Each row is a point on a tangle of strands that fork and nearly touch. The rows are in no order.
In the rows, 128 means zero.
Two points are linked if the straight distance between their rows is under 123.
<608>: [165 102 107 134 109 115 149 140 171 155 120  77 134 108 137 101 171 145
 149 161 111 146 122]
<274>: [153 133 185 146 177 138 113 139 108 167 159  95 122 141 181 159 160 127
 142 121 138 100 153]
<378>: [104 165  87 129 114 111 169 131 146  89 100 197 181  61 110 101 171 119
 110 134  72 141 133]
<1036>: [109 142 149 136 107 133 163 117 126 105 127 185 124 117  80 110 162 158
 141 175  75 143 112]
<401>: [149 149  98 141 149 161  93 142 122 172 158 160  76 145 147 178  87 169
  91 170 140 177 113]
<507>: [ 95 139 167  99  62  92 114 123 128  60 127 101 150  73 128  82 166  78
 155 107  97 121 118]
<53>: [130 142 124 121 164 145  74 162  73 125  82 175 137 159 106  83 103 129
 100 116 123  85 131]
<1084>: [ 97 128 151 155  95 177 123 148 131 125 113 123 130  87 159 149  83 113
 122 111 105  94 111]
<151>: [183 101 120 154 151 142  91 164 132 173  90  89  99 119 114 133  73 178
 117 114 131 113 142]
<898>: [144 152 158 127 113 185 113 154  83 172 154  72 109 151 188 177 119 166
 109 147 126 162 163]
<688>: [121 144 168 159  89 169 159 128 155 106 135  72 166  87 167 117 155 110
 152 136 100 150 156]
<743>: [126 133 130  79 127  87 125 131 117 145 117 152 122 113 141 128 158 118
 102  99 180  71 116]
<855>: [102 167 135 162 109 156 175 107 168 107 144 131 169  93 182 141 135  72
  82  89 161 147 181]
<395>: [107 136  79  51 114 122 173 134  90 140 107 127 135 199 115 161 143 164
 105 140 134 166 146]
<916>: [124 120 135  93 163 119 145 124 161 123 173 144 135 112 127 164 169 127
 161 138  92 150  91]
<698>: [116 145 117 116  51 118 174 124 148  58  85  78 172  71 116  82 133 107
 110 124 117 163 165]
<282>: [115 162  83 136 128 102 165 112 143  70 128 145 218  80 100 100 167  69
 115  98 105 150 156]
<176>: [177 123 155 138 168 138  76 157 109 169 143  89  75 126 152 190  70 178
 120 113 157 137 150]
<769>: [135 126 179 170  94  87  98 131 102 132  90 144 106  95 119  93 126 139
 133 105 137  56 130]
<512>: [139 124 135 145 172 140  76 151  64 166 108 124 112 150 115 106  96 114
 113  88 117  64 129]
<12>: [123 140 116 139 155 115 152  95 151 138 182  94 143 150 185 179 142  84
 108 112 184 149 165]
<1049>: [151 122  86 177 156  94 136 121 128 142 130  95 150 188 129 124 130 112
 105 153 188 162 168]
<926>: [164 116 129 161 181 120  98 149 157 109 132 123 142 131 127 123 112 127
 152 144 143 146 132]
<567>: [155 108  89 141  90 121 154 120 141 147  78 151 101 130  74  59 129 186
 120 173 120 123 120]
<534>: [111 164 138  98  76 139 149 143 100 109  98  92 143 108 160 117 141 132
  81 144 164 158 149]
<1029>: [118 102 145 121  60  77 138 110 137  82 120 101 109 116  53  95 143 133
 168 136 109 120  94]
<640>: [124 112  95 126 115 168 143  90 112 211 154 181  70 113 109 102 129 157
 123 156  97 105  81]
<7>: [139 136 134 160  72 139 157 109 161  74 124  70 159  78 137  86 137  90
 133 118 139 178 160]
<307>: [122  87 123 129 197 108 122  88 126 164 180 151  78 172 113 187  99 123
 151 146 121 115  80]
<860>: [166 115 132 139 103 145 114 106 155 137 120 171  77 101  83  74 120 193
 138 171 118 143  94]
<549>: [125  97 110  64 164 130 117 128 114 142 128 138 108 192  92 129 121 156
 152 112 110 100  96]
<772>: [159 108  92 126 145 130 115 159  98 172  89  87 118 165 119 137  89 157
 103 111 156 125 151]
<968>: [121  94 103 157  99  64 167  94 150 106 149 120 119 131  55 127 141 112
 145 159 113 145 100]
<36>: [ 97 146 161  56 117 155 118 142 128  85 114 202 119 108 110 133 119 157
 128 116 109 101  97]
<38>: [148 121 178  93 163 143  98 151 106 139 134  78 146 141 178 127 167 112
 162 110 115 106 130]
<1055>: [162 125 136 115 183 153  64 148  70 189 131 147  63 122 116 112 108 146
 118  93 113  90 109]
<157>: [136 136 116 109 128 158 133 130 117 164 172  72 123 183 192 233 102 162
 147 136 118 173 158]
<283>: [101  98 135 140 112 104 164 104 114 132 144 116  99 164  67 169 117 134
 132 157 127 138  99]
<1015>: [125 140 198 151 132 145 104 154 115  82  97 136 158 134 111  74 145 145
 163 132  95  95 152]
<746>: [124 136 127  72 114 117 129 143 138 160 134 126 122 104 176 171 145 133
 100 111 166 113 120]
<576>: [139 115 142 178  93  87 128 125 155 114  74 181 127  91  97  69 148 155
 160 118 102  72 139]
<840>: [136 150 180 171 139 143  95 145 139  60 116 126 184 122 139  67 128 100
 151 126 125 136 165]
<805>: [119 119 106 146 111 172 145 130 168  88 131  75 153 138 148 175  77 119
 124 112 147 179 156]
<203>: [114 128  87 155 141 101 154 134 105 112 101 124 164 178  86 102 141 119
 104 146 146 142 147]
<559>: [106 157 139  85  90 109 161 142 127  74  80 131 168 100 129  97 141 136
  99 127 141 130 163]
<881>: [114 142 184 151 108  94  82 121  70 135 118 162  98 105 131  70 161 103
 134 127 120  78 111]
<237>: [117 133 101  95 142  84 110 114 132 136 136 191 106 118 114 101 147 109
 111 124 156 103  84]
<1031>: [105 127  89 115 175 138 134 136 162  91 160 174 159 126 101 134 136 104
 161 128  69 155  81]
<922>: [112 143  96 157 169 150 161 115 139 137 179 131 175 185 177 205 124 108
 125 112 152 163 173]
<8>: [120 126  91 139 113 131 161 105 129 190 154 160  86 146 121 137 158 158
  94 186 113 138 108]
<42>: [103 153 147  84 123 116 129 153 143  63  86 184 162  96 110 101 133 142
 128 103 124  86 139]
<469>: [120 115 104  75 100 120 163 128 144 119  83 150 110 132  70  92 129 178
 118 139 121 110 107]
<924>: [118 158 154 137 143 165 133 140  97 155 111 207 111 127 129 140 126 175
  98 138 127  95 133]
<273>: [ 96 131  76 135 135  89 125 115 124 131 155 162 135 114 121 138 145  53
 104 128 151 143  88]
<991>: [135 114 137 161  84 154 149 149 138 144  95  75 131 108 142 112 142 139
 141 164  95 141 145]
<308>: [155 135  73 144 118 158 115 145 152 154 135 119 114 145 150 180  87 186
 103 180 130 190 137]
<934>: [ 93 147 149 157 101 118 154 114  90 145 110 191  94 126  96 134 124 155
  81 144 159  89 141]
<213>: [157 114 168  94 136 109  78  93 143 149 153 194  57  89 102  78 123 153
 154 114 131  83  87]
<109>: [ 91 145 113 135  89 163 146 138 152  81 123 130 158  84 131 166  86 113
  99 120 126 154 118]
<39>: [123  98 129 105 186 110 142 113 143 163 155 161 117 158 119 171 146 143
 148 123 123  95 106]
<122>: [150 114 120 157 144 149 112 157 171  90 103 117 162 135 132 160  67 146
 132 110 159 147 146]
<466>: [137 109 139 156 114 104 159 139 183 113 104 161 151  75 118 120 162 132
 160 111 112  92 132]
<209>: [126 121  98 139 140 156 163  96 167  85 141  65 162 169 147 139  91  65
 129  71 171 168 172]
<825>: [ 91 138 109 168 116 120 187 109 166 125 148 118 165 112 143 166 144  98
  95 112 169 125 174]
<18>: [149 138 172 154 122 147 121 114 123 136 151 176  81 114  99 107 145 166
 149 189  97 154  95]
<524>: [138 127 106  63 140 130 118 140 127 167 150 101 110 145 173 205 118 144
 133 112 141 142 113]
<647>: [162 108  82  79 175  92 103 135 118 170 131  95 106 190 161 206  77 163
 172  87 148 129 145]
<73>: [106 128 125 159 107  93 195 117 185 103 127 137 175  85 118 160 165 118
 128  95 136  98 156]
<288>: [143 100 125 155 214 106  90 116 103 174 161 110  93 161 161 196  91 103
 142 122 147 124 127]
<316>: [120 119 124 136 115 129 113 118 144 115 120  66 154 119 172  88 118  46
 124  71 164  97 134]
<890>: [103 105 153 123 120 163 120 147 138 150 121 133 115 108 122 150 106 139
 145 112  84  61  88]
<828>: [118 154 107 112 121 100 189 108 161 104 119 215 150  98  81  95 183 152
 113 142 103 139 134]
<374>: [ 92 134 108 133 122 125 109 135 137  60 135 172 170  98  80  86 121  91
 160 124  54 120  97]
<303>: [133 125 170 159 109 130  84 135 127  92 112  85 148 109 155  62 115  73
 144  89 139  96 138]
<652>: [160 138 174 133 118 146 102 149  51 164 128  91  86 141 134 134 124 174
  99 162 136 147 139]
<83>: [154 127  79 125 134 118 120 112 108 141 141  53 142 196 158 132 100  94
 116 129 190 192 161]
<266>: [119 134 171 152 138 132 123 119 130 170 182 122 103 105 178 180 148 114
 138 162 132 127 105]
<834>: [101 142 135 177 124 133  99 132  75 139 120 179 133 118 133  77 132  91
 127 156  91  97 100]
<633>: [162  95 137 117 171 128  89  98 163 161 159 174  55  94 114 122  84 156
 148 116 135  91  79]
<655>: [124 169 122 164 146 156 171 136 142 110 133 150 199 110 157 103 186 110
 108 149 117 169 178]
<57>: [136 101 115 106 153 111  96 116 104 139 142  25 124 180 162 151  98  86
 154 109 159 150 128]
<430>: [142 133 104 145 135 136 180  83 178 120 160  55 151 170 164 121 148  56
 111  88 179 177 189]
<41>: [108 120 111 182 100 143 123 109 107 171 117 193  83  91 112  84 113 124
 115 151  96 106  88]
<216>: [110  91  70  71 142 139 155 105 148 137 113 181 120 163  53  88 128 164
 144 114  97 103  86]
<349>: [ 92 116 169 125  41 110 128 123 127  78 109  94 120  81 105 128 115 112
 151 128 104 123  97]
<285>: [121 131 103 120 132  94 118 118 146  97 141 102 160 115 136 116 137  56
 118 105 166 155 114]
<116>: [129 140 169 103 136 156 147 139 132 105 137  87 178 136 169 129 173  97
 145 112 122 149 154]
<62>: [162 121 167 122 143  97  81 136 128 103 135 106 105 143 105 112 124 130
 153 142 131 137 107]
<265>: [112 133  67 104 115 128 158 123  86 171 132 138 114 189 116 141 144 150
  85 181 127 169 115]
<488>: [165 110 140 112 178 136  75 151 132 187 139 155  78  92 143 152 103 148
 127  89 134  74 106]
<996>: [153 105  95  87 153 108 122 147 132 139 100  87 144 190 140 173  93 154
 146  83 175 113 168]
<648>: [130 157 128 120 149 162 161 149 116 131 123 126 183 164 150 122 182 141
 125 155 106 159 162]
<167>: [145 146 165 167 143 151  98 122 122 163 173 158  83 111 151 156 127 145
 116 189 118 163 100]
<607>: [125 149 152  98 109 164 122 148  47 132  86  94 133 148 148 108 141 141
  91 143 129 127 148]
<532>: [131 136 194  78 125 139  65 128 126  95 137 189  94  98 111  97 126 154
 157 127 106  94  86]
<222>: [ 79 113 152 154  93 113 162 107  83 130 118 151 100 147  75 140 123 127
 108 143 120  91 110]
<400>: [155  91 133  97 179  97  83 124 122 121 154  59  97 170 126 147  98 124
 177 140 128 151 108]
<9>: [ 96 135 122 129 100 108  84 132 114  78 127 110 158 105 111  66 139  59
 152 141  85 149  88]
<871>: [158 134  94 104 143 149 140 144 157 126 119  85 164 191 181 174  99 153
 141  78 181 162 205]

A fork is a point with three links. Follow the links from the first point to the second and name the forks in between, in order.
<237>; <308> | <524>, <559>, <688>, <116>, <167>
<559>; <273> | <524>
<926>; <855> | <805>, <12>, <825>
<38>; <53> | <116>, <688>, <559>
<430>; <1049> | <805>
<860>; <698> | <18>, <167>, <116>, <688>
<73>; <83> | <825>, <12>, <805>

A fork is a point with three links, a tip a point with one. Leave the first point through the second and follow the links. Name the first fork or tip that comes.
<934>; <222> | <39>
<303>; <316> | <524>
<805>; <122> | <203>
<507>; <349> | <924>

Follow the links from the first point to the second, and from the first to the third. Name the last point that the two ways share.
<828>; <746>; <655> | <116>
<9>; <652>; <828> | <18>
<860>; <655>; <488> | <116>
<266>; <151>; <840> | <524>
<39>; <524>; <282> | <18>
<633>; <655>; <524> | <559>
